Each row is a point on a tangle of strands that fork and nearly touch. The rows are in no order.
In the rows, zero is written as 128.
Points whose rows are less than 169 apart are linked; no others are. Some points are linked to none.
j55: [142 160 106  40 100 123 163 205 129 130 105 133 115 173 158 142 130 152
 163  77 119  90 155 179 154  97 133 158 151  70 128 122 112 143 187  95
 151  90 190 111 168 163 105 137 139 169 143 109 130 198  85 108 114 103
 128 115 149]
j759: [132  81 142 192 156 120 164 121 128  69 154  79 161  79  67  97 158  83
  70 133 191 143 158  73 138 165 116  49  94 153 136 130 110 178 126 168
  93 148  75 133  93 157 114 109 111  36 120 136 118  83 209 165 166 160
 132 176 148]
j292: [159  98  81 111 130 124  71 129  89 169 135 134 172 121 122 134 150 181
 185  49 202 128  84  89 141 115 139 167 155 101 124 135  89  63 102 149
 131 101 100 194 145  77 123  79 100 132 160  55 143 171 111 103 158  87
 115 103 126]
j715: [ 95 132 144 102 147 141 120 139 124 151 111  92  91 126 157 115 124 127
 100 135 123 101 119 155 111 116 149 142 155 116 115  98 115 115 142  89
 108 106 177 128 130 113  91 120 125 175 123 128  94 129 106 138  93 118
 150 155 104]
j875: [124 109  87 133  74  66  93  91 117 149 127 157 156 148 132 178 135 118
 186 128  96 119 113 132 140 118 137 142 123 125 120 131 142 114 123 166
 160 149 118 117 148  91 162 147 168 150 137 116 135 147  87 112 166 117
  85 114 134]
j147: [121 153 199  93 152 168 147 130 154 107 136 156  86 138 149  60 124 160
 132 146  69 149 167 135 101  96  77 105 143 152 144 161 146 116  90 124
 150 105 189  98 144 160 171 136 120 132 177 193  99 100 135 119 105 156
 121 129 170]
j90: [146  73 118 165  88 120 143  64  98 146 164 190 133 118 123 143 167 151
 192 106  96 164 174 124 135 154  93 114 115 129 111 154 165 129 104 151
 153 123 109 112 127 105 159 127 152 115 143 134 134 145 114  77 147 136
  84 148 166]
j279: [ 97 113 139 161 158 166 136 143 150 107 136  93 149  99  95  89 133  78
  97 157 163 119 131 105 114 139 132 111 145 160 156 106  80 114 147 110
 112 126 145 125  74 130 127 137 124  77 137 126 117  70 213 163 135 148
 144 161 110]
j967: [129  72 115 139 161 100 121 121 121 134 106 114 102 132 165 136 140 158
  43 100 138 156 155  88  86 143 117 143 133  92 168 157 155 154  85 141
  93 153 106 182 153 111 111  48 120 120 139 147  65 115 145 117 121  91
 173 154 110]
j497: [139 112  85 105 143 103  94 160 129 150 114 143 128 162 184 164 126 166
 128 114 147 147 137  82 128 127  96 177 125 103 143 154  95 100 117  97
 116 143 131 203 137  77 174  84 106 141 147  87 130 115 110 141 167  58
 146  63 137]
j973: [136 129  61 101  81 128 126 142 109 171 135 165 168 127 168 149 161 124
 182  82 101 108 124 150 135 116 158 167 151  66 113 106 131 105 150 140
 147  93 156 140 151 128 142 134 135 146 154 109 145 177  98  95 101 138
 128 119 152]
j748: [154 146 111 117 106 157 145 153 138 127 168 173 121  87  96 139 127  98
 186 100 148  98 123 154 147 131 124 157 151 106 149 110  91 108 137 107
 166  98 146  94 116 140 106 162 135 133 133 123 150 138 153  89 103 168
  74 129 118]
j607: [115 120 118 164 157 177 138 155 158 122 143  92 164 108  60  82 143  55
  78 139 182 105 103 130 143 116 150  69 105 146 133  86  94 111 129  97
 122 137 117 132  72 179 100 124  91  70 107 141 147 103 193 184 105 158
 162 154 119]
j658: [136 155  92  94 117 166 143 136 127 113 146 183 130 120 176 133 133 155
 202 141  61 131 170 132 156 100 112 146 114 124 127 130 132 115 119 124
 166  82 124 115 155 162 168 134 145 136 155  93 153 157  90  94 134 141
  90  70 160]
j890: [135 104 133  95 122  97 140 142 164 114 143 168 108 168 182 149  95 149
 146 188  79 148 150  91 161 144  89 123 115 175 116 129  99 138 129 103
 148 127 168 148 113 105 192 140 161 113 134 119 127  90 108 125 157  98
 113  70 148]
j591: [114 170 205 175 183 166 168 106 132  97 142 139 130 106 143  66 137 125
  97 116 101 146 132 136  84 144 106  86 111 171 128 137 168 140 118 166
 109 135 129  85 141 162 138 165 102  97 152 199 114 104 203 146  95 196
 139 170 172]
j620: [143 141  95  79 167 122  79 161 134 165 105  96 137 124 135 134 109 145
 134  99 171 101  98 106 107 111 149 191 145 100 171 126  80 102 116 120
 111 109 111 177 152  85 111  83  97 150 173  88  86 147 142 145 146  77
 147 102  89]
j318: [147  80 108 144  75  73 134  83 104 143 133 166 126 141 126 175 134 151
 166 103  97 130 153 138 121 124 106 107 125 138 132 139 188 140 120 164
 168 161 110 103 149 112 140 143 170 146 145 136  97 164  86  97 148 125
  78 142 157]
j443: [140 115  99 155 154 161 113 108 132 180 133 107 193 113  90 108 182 134
  99  87 180 157 125 101 150 121 142 118  89 107 136 121 124 129  81 169
  90  97  68 202  89 123  89  49  93  92 104 127 132 160 146 127 127 132
 184 141 118]
j951: [112 141 122 201 160 135 110  94 132 103 121  84 179 128  60 129 144 105
  82 188 178 140 119 128 127 125 152  86  74 153 133 130 131 130 147 140
 104 160  57 162  69 122 129  81 108  78  68 106 164 134 141 161 166 145
 164 104  98]
j317: [132 201 171  88 134 191 151 168 136  81 153 144 115 115 108 124  74  99
 143 137 120 104 112 145 120 134 130 140 139 136 110 115 106 117 136 104
 139 106 139  82 117 133  97 197 135 141 120 116 161  96 162 122  60 181
 102 122  90]
j424: [138 116 125 185 163 147 138 151 156 141 139  79 133  66  86  76 121 112
  57 149 165 104  89 151 148 122 176  96 124 138 143  91 141 142 134 127
 104 134  72 143  93 174  41 134 106 116  65 127 128 139 137 154 102 154
 175 179  72]
j104: [122 119 173 221 122 104 159  75 113  75 139 127 117  82 108 145 100 123
  71 189 126 173 123 108 105 184 134  99 105 187 115 151 180 159 175 152
  95 178  75 118 109 130 148 139 136  89  90 130 139  98 132 150 154 163
 122 153 118]
j295: [120 160 221 143  68 103 127  66 128  92 160  98  89  93  85 137  67 132
  97 178  97 158  94 131  71 138 150  85 135 187  82 162 184 153 143 167
 123 157 153  74 132 112 146 176  99 149 147 167  86 108 123 149 105 157
 149 156 128]
j750: [167  97  80  87  90  68 151 180 109 144  80 137 117 193 122 133 131 159
 174  72 180 104 136 146 140  89 113 151 165 109 148 161 128 116 129  89
 165 136 178 120 148 146 120 141 164 168 169 118  95 171  94 121 142  52
 143 149 161]
j852: [111 122 107 171 114 105  98 102 117 150 114 114 141 101 108 150 136 107
 119 141 136 117 115 141 128 131 156 132 128 136 131 102 152 129 128 152
 126 148  92 122 113 105 102 128 160 147 103 127 127 147 124 127 134 145
 106 150 105]
j576: [111 102 116 164 147 158 102 113 159 145 144 109 180 135 121 138 153 118
 113 149 182 154 138  93 134 159  95 136  88 126 113 133  75 134 165 121
  91 129 102 171  68  91 156  90  97  37  82 103 175  87 176 113 188 137
 137  79 134]
j840: [166 158 100  71  83 146 166 178 126  97 164 175 128 123 128 173 119 121
 190  87 132  77 131 159 143 131 137 176 141  60 125 115 104 123 168 130
 155  82 153 108 159 149  93 149 120 151 122 108 158 166 130  78  82 160
  86 112 121]
j969: [142 141  87 102 128 129 136 155 153 117 132 124 126 105 160 151 109 117
 135  96 148 105 112 109 188 142 154 202 166 100 133  86  93 107 117 101
 141 123 146 151 149 123 130 135 142 159 181  57 119 133 111 121 112  89
 130  85 132]
j987: [ 97 112 155 203 180 158 162  95 106 130 153 146 140  86 158  81 187 134
  91 120  99 146 152 138 141 146 119 105 106 151 130  97 159 139 125 114
  95 120 110 123 118 170 107 127 128 100  83 137 156 106 168 137 100 165
 135 148 134]
j812: [138 119 110 149  90 149 141  67  97 159 151 168 154 105 108 136 177 138
 182 113  84 160 156 152 127 148 129 117 116 117 112 124 186 145 114 189
 151 102  96 100 132 132 120 137 143 112 126 153 134 163 109  84 111 190
 100 163 155]
j451: [138 122 108 155 124  81  95 109 109 131 104  75 135  94  96 152 108 120
  69 132 152 123 101 110 112 135 166 132 116 120 159 114 175 150 114 190
 119 158  37 143 129 106  86 106 138 122  92 129 105 154 101 128 151 144
 136 153  73]
j40: [146 148 145  40  68  67 137 151 122 124  88 124 105 204  86 151 123 142
 166 119 115  98 143 200 143  75 115 111 133 122 133 177 179 180 162 150
 181 130 150  53 176 147  91 162 160 172 130 151 115 183  81 102 155 102
  99 149 143]
j463: [134  85  97 143 120 129  90 102  99 175 139 155 146 119 147 148 175 162
 175  84 171 138 120 110 166 136 117 161 135 110 107 115  95  85 115 114
 119 117 112 179 127  83 141  95 123 136 128  68 161 153  86 104 157  90
 100 116 125]
j876: [113  83 123 177 186 160 132 146 154  91 153  84 175 100  75  75 168  99
  89 159 203 123 162  93 134 132 124  78 121 165 154 125  73 144 156 118
  96 128 108 143  74 130 106 103 123  31 120 119 119  73 219 168 175 140
 147 162 127]
j173: [123  79  99 139 114 114 130 139 168 138 135 153 166 139 167 147 115 118
 125 158 117 159 148  65 113 156  94 141 118 125 132 130  91 118 133 141
 127 139 155 178 102  91 193 112 131  96 148 135 119  67 169 134 167 130
 142  98 138]
j585: [151 119 135 174 117 102 150 121 111 112 111  88 124  62 102 121  98 100
  45 138 145 150 100  99 103 153 169 101 122 125 156  99 167 154 125 187
 106 154  62 136 115 173 102 127 133  98  88 152 108 127 109 144 131 175
 141 174  82]
j118: [104 161 114 140 103 116 108 108 132 141 118 135 145 119 134 160 118  93
 159 152  97 117 109 142 131 127 151 145 118 142 119 101 128 126 140 148
 149 140 124 113 119 117 150 170 161 147 134 124 153 118 127 131 132 150
  97 108 109]
j442: [113 112 136 223 126 114 137  84 116 109 129 103 156 110  97 149 133 103
  77 176 147 167 117 112 126 170 126  89  83 154 112 130 159 161 154 155
  93 171  49 147  83 122 153 103 112  65  59 132 168 118 148 133 154 160
 144 130 122]
j275: [136 158  86  89  89 112 121 161 128 134 126 138 133 119 144 171 114  99
 169  91 127  77 101 145 167 130 163 181 144  75 114  95 101 118 146 131
 144 115 141 110 165 129 112 155 154 161 137  86 151 166 100 103 115 122
 102 102 123]
j145: [100 125 101 165 136 163 131 118 139 120 146 137 173 130 151 150 139 104
 125 157 129 142 133  93 159 161 112 151 110 152 105  93  74 129 152 113
 113 128 114 158  70 107 171 143 133  66 108  81 185  79 149 135 159 148
 116  77 137]
j26: [120  87 197 170 133  91 146  87 111 104 131  95  63 121 168 134  98 151
  38 161 117 158 135 112 104 161 109 113 122 142 118 161 155 159 131 115
  91 147 103 155 125 126 148  91 119 102  87 112 105 105 107 117 137 101
 146 144 113]
j719: [119 122 169 126 106 128 128 120 141 125 128  99  98 108  88 133  87  91
 114 160 134 121  93 151  85 146 145 118 142 135 112 127 142 125 136 126
 127 145 134  96 115 107 101 154 130 150 125 170  96 106 156 131  95 160
 124 180  94]
j742: [116  98  82 139 128 133 124 121 138 156 123 164 155 113 164 112 194 127
 136  88 107 143 148 123 104 141 124 159 143  68 148  93 127 107 115 126
 112 128 174 150 140 149 129 103 126 145 155 178 119 127 155 127  92 134
 160 151 167]
j666: [113 133 111 151 146 175 145 107 121 147 145 170 169 108 161  91 206 140
 165  89  82 147 149 149 123 136 122 135 121  87 126  93 142 117 123 136
 122  89 148 127 135 173 120 121 117 114 133 182 158 139 157 107  77 175
 134 135 168]
j186: [130 157 126 127 140 157 120 174 154  89 149 107 134 129  50 118  89  73
 120 159 176  97  66 132 146 138 188 134 135 134 109  82  61 123 137  83
 119 128  94 104  96 150  63 176 111 120  73 118 187 101 158 179  84 145
 140 132  55]
j726: [150 145 159 188  98  91 132  82 105  88 136 121  96  67  91 155  77 120
  82 153 114 174 124 111 100 168 148 116 130 183 125 129 205 161 149 169
 135 176  88  90 136 139 132 163 151 133 130 149 114 113 107 160 142 173
 102 170 119]
j587: [ 84 112 162 186 188 152 141 100 127 121 159 137 106 134 199  89 163 141
 102 130  91 149 168 114 125 161  86 135 107 139 124 123 136 121 140  69
  77 127 149 136 120 145 154 117 107 108  80 144 161  81 181 141 120 126
 137 113 144]
j993: [139  42 123 172 140 121 113  82 121 158 142 130 144 103 127 127 166 148
 107  83 156 170 161  76 141 191  98 113 116  81 122 150 127 146  98 147
  98 139  77 175 102  91 131  76 104  74 100 133 147  98 167  76 163 120
 141 137 136]
j289: [137 162 108  76 100 156 136 150 147 116 138 178 117 129 135 132 124 130
 204 153  85 115 148 164 125  83  92 120 125 106 139 159 158 121 124 161
 210 107 120  76 157 157 169 149 119 137 161 142 125 162  92  91 141 161
  67  97 148]
j697: [104 182 157 130 125 164 133 130 141 123 136 151 130 126 145 120  89 109
 147 166  74 132 128 133  93 116 126 113 115 171 123 129 140 117 138 143
 157 129 143  95 118 132 171 180 145 118 149 150 135 102 158 135 112 187
 107 111 134]
j989: [110 124  96  81 104 106 131 166 119 160  93 148 135 184 211 137 121 146
 134 143  67 130 141 140 116 109 132 135 128 115 122 136 127 124 132 107
 141 120 175 140 169 127 168 115 148 173 164 158  95 143  90 129 109 102
 173 116 144]
j927: [135  58 156 186 122  96 141  96 120 117 138 115 106 107 159 149 117 129
  53 123 135 168 149  76 107 185 103 116 101 108 133 141 149 166 116 156
  95 166  80 164 120 117 152  93 121  76  97 142 120 100 156 102 164 129
 129 141 121]
j913: [127 127 142 150 153 139 115 152 154 135 147  84 117  99  75 103 101 105
 106 164 161  87  75 161 128 135 180 124 133 131 122 106 107 128 145  92
 111 124 102 102  95 133  39 154 116 143  61 134 146 135 135 151  90 147
 143 164  49]
j94: [129 128 120  82 118 111 137 145 139 136 118 166 111 196 201 133 115 163
 166 177  46 149 161 112 143 113 111 105  94 156 116 148 140 129 117  91
 152 102 151 136 153 143 192 123 148 142 134 153 122 126 103 129 138  98
 131  84 154]
j31: [120 176 165 136 167 190 146 133 151 118 154 165 126  98 129  91 143 114
 149 110 115 139 137 150  98 113  79 105 121 127 146 144 149 124 107 155
 151 122 126  90 125 136 145 173 111 104 170 213 127 126 194 118 111 203
  99 152 177]
j624: [111 114 112 104 127  96 114 133  98 160  76 119 108 186 170 155 143 154
 133 117 123 103 129 155 145  95 117 142 128 142 115 137 132 153 136 117
 135 137 142 129 154 104 109 108 162 181 129 109 123 180  60 136 151  62
 120 138 136]
j237: [141  98 128 189 139 131 167 111 125  96 129  97 147  68  99 102 155  76
  55 112 153 157 124  84 135 165 135  77 106 126 147 103 144 167  93 179
 104 148  78 143 103 183  96 111 116  76  98 157 124 107 171 147 127 167
 153 175 126]
j110: [173 118  71  60 115  89 126 218 122 126  93 107 114 174 146 139  96 145
 154  75 181 105 107 119 158 105 131 187 190  78 145 129  88 107 121  83
 140 129 175 150 169 134 123 129 130 178 186  87 109 160  90 139 125  54
 166 125 156]
j860: [155 114  59 100 128  98 120 181 119 145 103 139 126 158 183 147 139 150
 151  90 156 142 136 101 145 112 111 178 164  85 140 123 105  97 107  93
 128 142 157 185 171 121 168 101 119 170 181  80 132 149  72 157 137  57
 162  93 169]
j847: [107 147 120 120 157 138  92 126 131 146 102  86 151 137 155 138 121 128
 107 154 158 116 105 116 102 119 147 175 114 122 158 125  92 113 127 139
 103 129 108 178 123  82 146  91 115 130 140  96 101 127 142 141 152 105
 154  93  72]
j290: [ 87 170 150 121 152 145 112 110 127 112 127  83 110 126 138 110 101 100
 104 173 134 100  90 131 141 129 171 155 152 144 115  93  82 113 142 109
 102 133 143 123 116 112 132 162 137 134 122  63 134  94 113 150 127 111
 147  99  63]
j333: [137 137 106  46  78  84 152 182 110 134 112 136 121 189 113 170 128 138
 168  82 116  69 143 208 118 104 128 138 138  74 125 155 144 155 190 137
 159 111 174  90 172 130  86 141 145 168 128 134 126 205  97  92 130 109
  95 139 137]
j459: [134  89  94 134 114 116 114 108 109 168 150 174 123 154 181 165 151 148
 188 111 109 142 138 107 165 142  98 145 111 118  99 135 104 108 128  94
 136 123 132 163 120  94 170 122 131 129 116  99 171 146  91  96 159  84
 103  81 162]
j8: [149 163 128 100  95 117 123 121 123 119 143 165 105 124  79 152 133 133
 189 134 105 104 154 190 116  91 111 123 133 118 135 158 184 146 150 164
 189 131 117  48 157 135 116 157 132 164 131 149 132 168  90  88 148 155
  48 123 136]
j358: [144  86 142 176 165 145  98 102 141 162 156  98 161 110  88 113 169 137
  95 103 185 159 154  96 158 182  90 111  93 102 113 147 111 159 127 139
  74 123  72 182  60  86 125  66  84  45  69 116 165 104 184  87 176 123
 151 107 138]
j504: [112 167 178 175 144 169 162 120 132 119 116 106 159 131  95  93 117  80
  80 143 129 138  99 143  72 147 137  62  92 177 105 112 152 125 137 142
 114 158 127 101 108 173 141 156  98  92 126 186 117  93 196 170  79 193
 166 168 153]
j826: [155 172 162  91 119 112 120 142 114  77 173 153  83 121  56 158 118 136
 171 146 129  95 134 201 102 114 121 128 132 108 139 162 160 146 163 132
 174 122 122  44 158 117  53 173 134 178  90 158 146 145 107 109 118 150
  46 148  97]
j567: [133  89  89 122 189 143 105 143 135 155 120 126 102 121 149 110 171 172
 108  79 160 147 157 120 112 113 111 169 167  90 172 117 117 105 103  90
  88 144 144 183 150 120  85  53  92 158 142 124  89 140 123 174 124  64
 146 159 133]
j776: [157 141 108 138 104 192 146 160 138 144 166 157 166  87  53 137 143  76
 170  95 179 113 105 148 175 137 149 125 135 122 127  86  76 113 122  96
 149  96 122 102  80 152  81 157 115  93 115 148 182 134 171 119  85 187
  90 155 127]
j106: [149  72  68 114 123  84 110 146  97 156 100 120 130 158 120 139 126 162
 159  67 181  81  97 145 136  95 119 149 162  98 146 143 118  94 112 119
 153 146 134 145 148 108 101 109 134 162 157  99  89 190  97 112 151  64
 110 146 140]
j593: [150 187 121 148 119 163 125 166 130 100 144 149 152 110  42 143 105  66
 146 132 160 113  89 152 147 137 166 113 117 141 104  87  87 126 138 105
 153 126 103  87  93 154  79 183 126 115  77 144 216 113 167 166  73 182
  94 129  95]
j51: [157 162 144  31 100 130 150 152 159  92  91 124 102 157 133 115 106 155
 143 136  99 139 157 116 182 115 111 122 166 170 130 139 107 146  94  75
 160  88 204 112 135 152 155 146 158 163 169 108 114 102  84 105 103  93
 160  88 164]
j388: [ 93  92 134 153 157 124 117 115 141 152 140 128  94 153 199 128 144 151
  98 152 107 155 157 111 115 159  90 147 111 122 121 145 119 121 135  81
  91 148 141 167 117 104 173  84 104 117  95 147 128  91 159 131 143  90
 161  98 141]
j529: [177 103 114  53  94  87 152 167 144 121  78 132 101 178 115 129 113 145
 164 125 151 134 133 118 163 106 112 138 176 151 154 153  96 120  95  77
 165 115 205 136 124 135 151 147 171 161 180 116  89 116  97 125 138  56
 144 124 153]
j315: [138 102  95 136 142 126  83 112 111 182 118 115 187 117 104 134 148 157
 147  68 185 132 106  94 122 114 145 151 112 107 144 134 118  97  89 177
 118 107  78 194 109  77 100  65  99 119 132  99 123 169 141 106 139 114
 134 123 107]
j575: [130 127 146  95 134 119 149 125 163 109 135 190 103 155 174  94 140 151
 148 142  65 173 181 107 106 128  82 114 135 142 150 154 125 118  93 110
 137 123 200 139 152 153 192 119 138 130 175 193 102  87 156 148 116 121
 145 117 180]
j288: [130 111  98 147 158 138 118 120 152 145 127  78 192 123  33 111 148  79
  88 116 181 139 135 105 139 106 157  89  83 129 159 122 113 127  94 167
 110 107  78 180  74 149 105  53  91  71 122 144 109 152 184 135 141 148
 177 130 128]
j487: [116 192 219 105  91  98 102  80 124  92 138 119  95 124  82 120  75 133
 135 185  73 140  99 138  88  97 149  78 142 189  77 173 174 137 139 158
 132 133 173  57 142 112 147 188 116 163 133 161 119 103  80 140 118 140
 127 106 130]
j185: [ 81 164 197 151 143 141 132  87  94 124 124 105 101 135 146  90 111 150
 104 182  75 112 124 142  98 109 158 102 138 180  79 144 151 103 147 108
  90 113 171 100 132 135 133 147 127 148  90  96 123 108  81 147 103 132
 149 112 103]
j703: [ 94 189 152 110 140 184 141 145 125 116 138 127 114 113 152 105  96 117
 122 132  99 103 120 145 149 117 162 156 143 143 107  77 115 112 147  90
 119 108 151 101 121 153 113 174 148 145 126  79 154 110 117 135  94 156
 123  98  96]
j538: [119 148 120  85 150 117  92 144 109 144  74  96  99 173 179 146 135 145
 141 110 157 106  97 122 169 102 115 171 127 129 127 116  81 136 127 113
 117 128 128 157 166  92 115 108 122 181 145  71 129 152  59 167 175  36
 113 106 119]
j521: [141 212 178  70 121 151 122 152 136  75 152 154  85 123  84 130  88 114
 168 160 116 108 120 169 109 112 121 127 141 114 118 164 123 127 134 135
 160 123 137  51 145 122 102 185 143 166 113 139 167 112 112 113 107 163
  67 113  92]
j347: [100 163 149  66 146 133  96 120 121 119 107  58  86 146 147 122 103 121
 119 141 145  92  82 129 167 112 154 169 153 124 120  98  63 137 119  98
 107 117 150 127 162 108 110 139 134 166 143  66 123 115  60 157 144  55
 142  98  92]
j721: [150 134  81 110 170 152 102 162 161 123 135 101 146  89 121 146  94 135
 128 102 184 108  96  77 162 142 161 210 156 110 159  96  62  92 112 128
 111 110  99 174 136 104 124 106 111 127 173  50 111 123 147 123 147  91
 142  75 110]
j798: [155  60  97 145 147  99 113 102 111 157 127 137 134 128 159 150 153 172
  80  45 141 163 146  64 103 171 105 128 122  53 144 167 155 152  75 162
  90 163  76 193 140  99 127  55 101  93 118 148 126 122 143  88 135  98
 160 125 136]
j775: [136 110 197 126  85 119 134  94 159 110 150  97  94  97  95 146  80 121
  92 151 124 157 110 114  82 149 124 105 129 164 117 146 157 150 121 153
 127 157 157  98 127 104 137 163 118 136 174 176  52  96 167 134 113 157
 136 194 126]
j228: [ 95 115 186 170 155 119 153  86  92 117 121 113  80 130 178 108 122 157
  64 170  83 138 142 142 111 137 135 109 119 169  91 142 174 145 136 117
  84 124 130 128 144 142 134 107 122 145  81 111 111 123  83 133 107 116
 154 152 122]
j89: [137 124 120 112 116 133 151 142 152 140 132 179 122 125 156 115 138 112
 148 109  98 137 149 132  96 130 102 139 142 104 149 130 127 113 121 120
 151 129 188 127 142 142 158 137 142 144 184 183  92 103 166 119 102 148
 129 146 172]
j976: [141 144 124 182  92 107 125  89 106 123 130 138 137  79  72 164 117 105
 132 128 127 140 124 141 118 151 139 111 133 143 129 107 195 147 137 169
 151 159  83  88 114 123 107 162 150 141 121 162 124 129 122 133 122 181
  91 161 125]
j191: [106 188 215 105 151 196 132 132 135 102 147 148 100 129 141  69  74 145
 136 178  69 128 136 131  95  96 105  92 135 170 109 169 156  85 110 145
 143 107 158  85 126 139 172 181 112 118 151 149 128  92 123 133 111 183
 112 111 139]
j673: [102 148 150 180 173 170 162 121 129  99 139 103 173 120  84  66 163  64
  71 128 154 118 122 136 124 137 127  37  99 177 122 108 117 127 141 119
 117 151 128 116 100 188 134 145 100  57 120 152 145  89 213 200 101 174
 149 162 157]
j931: [138 110  73  99 121  83  77 145  98 159 123 105 139 139 105 149 127 134
 177  59 182  55  67 157 156 111 159 164 161  68 138 118 108 108 138 150
 144 138 119 129 179  98  72 127 124 147 124  93 134 199  87 112 151  82
  81 145 114]
j647: [135 126 113  91  88  78 149 141 107 146  73 136 124 211 144 133 144 168
 163 111 110 113 163 177 154  75 115 112 133 148 133 162 168 171 143 137
 168 130 138  92 162 144 111 139 181 164 133 129 118 203  65 115 161  71
 124 138 158]
j784: [ 88 154 190 177 145 160 143  91 117 123 135  97 127 101 114  75 115 116
  79 174 115 113  94 150  92 132 167  99 148 184 100 129 149 101 155 104
  88 130 146 109 106 141 116 146 121 124  93 109 118  94 142 159  92 156
 166 149  84]
j609: [115  79 114 124 156 102 106 128 143 153 110 131 103 165 177 138 148 156
  74 130 119 171 162 101  89 137  96 152 128  95 152 169 126 122  99 114
  81 164 148 191 156  97 167  53 101 134 135 162 103  98 142 143 131  60
 181 125 130]
j131: [130 164 142  54 104  94 120 140 144 104 106 152 108 195 150 135 104 152
 182 189  52 133 134 131 162  93 127  94 106 176 117 150 141 151 113 135
 171 114 140  94 161 141 178 157 177 154 142 126 137 138  76 125 158  96
 105  82 133]
j370: [134  90 121 124 103 125 139 146 148 146 116 126 123 108 120 141 116  99
 136 115 131 106 119 138  96 140 129 145 144  98 145 116 127 103 122 118
 148 134 163 121 116 113 113 129 144 155 162 170  81 118 169 108 102 143
 116 176 123]
j65: [117 168 207  75 104 111 113 121 141 100 115 133  97 170 126 119  90 165
 160 196  53 149 131 141 121  72 127  65 113 198  96 173 166 138 116 158
 160 111 151  67 152 135 171 157 131 154 143 161 112 131  67 137 139 129
 115 102 138]
j515: [124 168 143  45 123 142 146 166 131 114  99 128  94 159 153 115 108 138
 148 120  93 103 151 162 153  98 138 144 153 128 123 119 110 132 132  84
 149  80 185  97 150 159 123 146 155 179 148 102 122 142  78 108 114 116
 123  90 134]
j304: [141 131  70  99  98 114 133 132 108 139 126 167 138 160 190 155 153 148
 195 101  93 126 149 127 163 107 132 156 128 108 118 122 114 112 131 114
 152  99 143 131 160 141 166 124 150 159 157  81 150 178  64 107 148  92
 117  83 167]
j865: [107 144 146 162 160 176 147 133 126 146 142 146 145  84 125  90 165 120
 118 109 109 112 130 163 122 126 132 115 120 122 134  82 153 127 148 123
 121 105 138 118 109 172  83 149 124 121 107 163 135 125 175 129  74 195
 122 163 132]
j457: [145  62 105 140 122  86 138 127  98 154  87 149  89 190 191 157 139 185
 110  92 119 150 158 115 141 127  81 118 126 104 120 166 171 168 107  97
 116 168 119 161 139 128 135  88 134 144 123 150 120 149  92 120 141  53
 147 140 169]
j570: [ 97 173 119 154 158 141  92 109 138 121  98  78 171 140 110 129 132  98
 105 195 171 120  95 128 119 119 162 144  93 143 141 114  96 119 141 152
 106 148  79 157  98 108 144 112 120 102  93  94 156 127 145 160 158 133
 153  88  63]

A fork is a point with three links, a tip a point with one. Leave the first point through the second and follow the links. Name the first fork or tip that comes.
j289, j8 -> j750
j993, j798 -> j89
j333, j40 -> j304
j451, j585 -> j31
j969, j721 -> j852
j742, j666 -> j993

A fork is a point with three links. Follow the links from the first point to the second and name the forks in between, in order.
j275, j290 -> j304
j607, j576 -> j852, j118, j89, j993
j295, j607 -> j89, j118, j852
j442, j607 -> j852
j289, j131 -> j304, j275, j852, j118, j89
j989, j575 -> j94, j89
